The views of a scene show one set of named points, each view turned or mirrored, shifted and resized as a whole, with a little noise and some points left out.
In the rows, 128 means zero.

Scene 1
View 1
<110>: [111  75 133 130 153 206 113 146 136 162 105 109 135 134 121 132 134 128
  75 145 100]
<7>: [147 123 177 121 153 128 138 122  62 148 132 109 113 156 189 136 105 149
 105 154  98]
<23>: [142  90 179 116 167 103 122  99  98 154 115  86 142 122 154 149  99 114
 117 123  97]
<122>: [148  91 223 109 172 153 143 115 103 162 106  69 142 147 168 149 125 125
 134 144  96]
<253>: [101  57  98 150 132 109 128 148 112 150  93 123 147  65 141 136 147 115
  77 131  79]
<22>: [126  80 141 130 160  28 114  97  89 139 122 103 151  87 140 158  96  97
 100 108 104]
<70>: [117 100 146 125 155 150 136 140 100 153 118 112 126 136 163 148 119 139
 100 143 104]
<6>: [141  69  88 130 150 100 117  82 113 158 110  98 135  56 159 108  77  93
 106  99  59]
<297>: [118 105 175  95 170 125 101  91 110 159 124 111 133 148 146 183  67 129
 123 106 116]
<281>: [107  80 143 126 147 132 165 145 102 157  97 103 135  92 195 156 141 131
 133 131  83]
<275>: [135  86 158 137 128 196 138 149  93 161  91 117 121 127 175 115 147 154
  90 159  67]
<104>: [ 94  46 139 133 136 165 125 143 139 166  72 113 154  83 138 156 149 125
 100 123  76]
<102>: [124  81 162 115 146 141 112 105 110 165 100 112 138 114 151 152  99 129
 108 115  83]
<68>: [115  71 158 122 151 202 122 139 134 168  91 102 138 125 139 141 133 134
  99 139  88]
<88>: [130  92 168 109 156  78 100  80  93 153 118 111 139 119 144 171  74 120
 110 103 100]
<67>: [ 90  40 105 151 122 125 115 145 126 155  76 131 155  61 126 148 151 117
  72 121  73]
<45>: [113  65 183 126 152 107  99 115 116 155  99 107 161 118 107 176 124 117
  89 122 105]
<280>: [149  83 181 149 140 151 119 144  79 148 106 102 134 142 134 109 157 138
  54 179  88]
<249>: [125  70 103 128 112  92 104  85  90 163  89 142 126  52 174 136  78 130
 101  88  44]
<243>: [108  66 133 116 151 150 122 114 134 166  92 108 143  91 150 154 106 117
 119 109  82]
<219>: [149 106 174 127 168  77 162 121  70 144 129  80 131 123 198 138 122 122
 125 143  96]
View 2
<104>: [179 128 151 106 196  86 109 121 130 190 101 160 153  82 156 102 121  63
 143 128 132]
<45>: [160 104 186 120 170 121 106 107 136 125 112 145 169  80 120 112  84  93
 121 148 165]
<122>: [158  97 167  90 141 128 147  96 111 114 128 141 158  98 154  73  78  94
  86 162  74]
<23>: [170  90 160  88 157 125 126  92 124 127 135 140 158 112 107 104  72 121
  96 165 120]
<70>: [164 127 149 126 139 118 114 105 113 172 146 136 139 123 140 112 106 116
 109 147 103]
<67>: [158 126 162 104 223  73  91 125 147 209  95 148 154  94 133 143 132  74
 142 130 157]
<275>: [171 141 170 100 150  93 123  89  76 204 149 137 120 105 175 122 116  89
 116 133  73]
<102>: [191 116 148  97 164 106 111  88 108 155 141 142 152  96 123 103  89 108
 121 144 138]
<22>: [143  77 157  87 197 113  99 103 171 133 117 127 176 133  68 134  83 141
  91 175 167]
<110>: [195 137 177 136 133 117 121 126 102 193 124 165 116 102 151 122 110  81
 153 132 117]
<297>: [199 109 128 122 131 140 107  86 120 114 156 144 163 104  96  83  71 137
 108 155 156]
<219>: [126  96 155  88 160 116 127  89 128 136 146 116 158 134 128 111  89 133
  62 171  79]
<249>: [187 107 122  52 232  66  87  62 120 186 145 122 163 109  88 132  99 134
 109 148 160]
<281>: [151 118 116  96 186  93 114 107 137 179 133 133 157 121 149  92 123 102
  96 147  81]
<253>: [148 119 163 104 213  79  96 125 149 208 103 142 146 117 125 148 127  93
 127 138 138]
<243>: [197 112 121  90 182  98 115 110 131 173 120 158 152 101 124  92 103  97
 136 146 135]
<6>: [199  86 130  44 212  81 118  99 139 198 122 152 139 139  67 136  88 136
 128 168 145]
<88>: [174  95 146  96 169 120 103  78 133 117 142 130 170 108  81 108  71 139
  99 162 168]
<68>: [193 132 164 121 144 110 127 113  99 179 124 161 132  89 160  98 107  76
 141 133 108]
<280>: [139 125 235 112 142 111 124  94  84 170 135 131 121 109 156 157  97  91
 106 144  95]
View 3
<249>: [105 255  60 164 157 134 190 173 119 177 120 112 168 190 184  43 135 127
  58 193  77]
<104>: [ 47 175 168 153 152 117 222 171  64 156 121 176 154 184 156 143 171 108
  55 184  91]
<67>: [ 49 210 171 175 140 116 213 167  81 164  77 155 158 223 157 105 180 125
  81 155  87]
<102>: [116 162  93 128 133 129 192 161  99 162 147 164 128 146 180 116 160 111
  60 190  79]
<280>: [131 116 169 114 109 136 195 169 111 158 106 179  97 160 136  83 202  81
 117 174 199]
<253>: [ 77 196 157 171 146 114 194 162  93 159  61 138 153 203 151  97 173 118
  86 149  95]
<281>: [128 146 135 142 182 102 198 145  96 121  99 118 170 148 128 135 147 107
  36 198 109]
<45>: [110 152 123 106 104 112 184 130  78 153 135 198  91 191 177 122 171 143
  64 155  61]
<7>: [209 103  83 108 130 130 174 139 145 144 130 133 136 108 150 100 172  95
  75 188 130]
<219>: [191 122  98 103 154 108 150 118 118 118  98 124 110 143 136  97 140 119
  46 188 128]
<122>: [144  92 120  79 149 108 172 136  77 120 152 179  85 121 147 142 139 112
  24 212 130]
<275>: [121 124 154 139 150 140 229 187 114 160 136 153 161 126 138 115 192  64
  88 204 178]
<297>: [160 135  50 103 114 127 174 134 113 155 171 174 124 120 200 138 155 127
  50 179  20]
<6>: [ 79 233  62 171 163 126 136 185 105 178  79 107 115 147 193  66 108 108
  66 176  72]
<23>: [146 141  81 103 133 117 151 140 101 141 129 160  88 140 174 108 140 125
  47 182  86]
View 4
<6>: [137  85  96  75 121  95 103 105 138 120 158 114  86 137  82  84 144 165
 133 111 114]
<67>: [131  77  89 120  81 117 123 109 146  92 175 124 147 122 109 128 142 153
 100 131  94]
<22>: [136  97 139 111 127  99 105 111 122 133 130 111 118 107  99  94 131 131
 150 122 147]
<275>: [151 135 113  82 119 113 105  85 140  99 173 142 147 181 130 167 133 188
 123 149  70]
<280>: [144 131 131  97  99 111  96 110 112 121 168 142 157 157 150 165 122 181
 158 147  85]
<281>: [171 116 123 101 128 104 117  75 153  98 147 148 136 157  97 142 145 156
 103 143 103]
<70>: [139 131 144  93 127 119 102  93 140 113 161 127 129 162 120 154 140 158
 126 161 108]
<249>: [122  96  85  79 141 100 122  86 144 101 149  96 120 131  79  93 127 155
 127  99  99]
<297>: [132 135 149  66 148 125  88  97 131  97 147 114 108 144 102 135 124 101
 143 155 139]
<23>: [155 125 140  78 133 102  89 102 120 114 142 136 117 143 108 128 129 133
 151 138 128]
<68>: [149 121 117  76 102 126  94 101 140  84 181 144 129 166 123 165 137 147
 117 162  92]
<45>: [142 109 130  98 101 121  95 117 120  95 154 134 143 121 118 143 126 109
 139 144 124]
<243>: [149 103 110  81 115 115 103  96 149  86 165 133 113 147  94 128 142 135
 109 142 110]
<219>: [170 133 158 103 145  92 105  84 125 133 127 142 136 150 113 134 135 161
 147 139 124]
<110>: [132 118 119  83  91 134  92 111 138  94 197 135 122 166 131 165 140 155
 116 171  92]
<104>: [152  97  98 101  89 120 111 101 149  77 175 143 141 144 106 147 144 139
  97 144  94]
<88>: [133 118 139  79 143 108  94 103 124 107 135 111 118 124  99 117 122 112
 154 130 138]
<122>: [191 138 149  81 126 100  84  92 125 103 140 172 132 161 120 156 131 133
 143 153 121]
<7>: [143 154 156  83 157 106  99  83 128 129 141 123 135 168 124 149 127 169
 154 149 112]

Which points are out of place in each view (at most two, in the order of its rows)? Write none if all are in place.
view 1 | <122>, <219>
view 2 | <249>
view 3 | <280>
view 4 | <281>
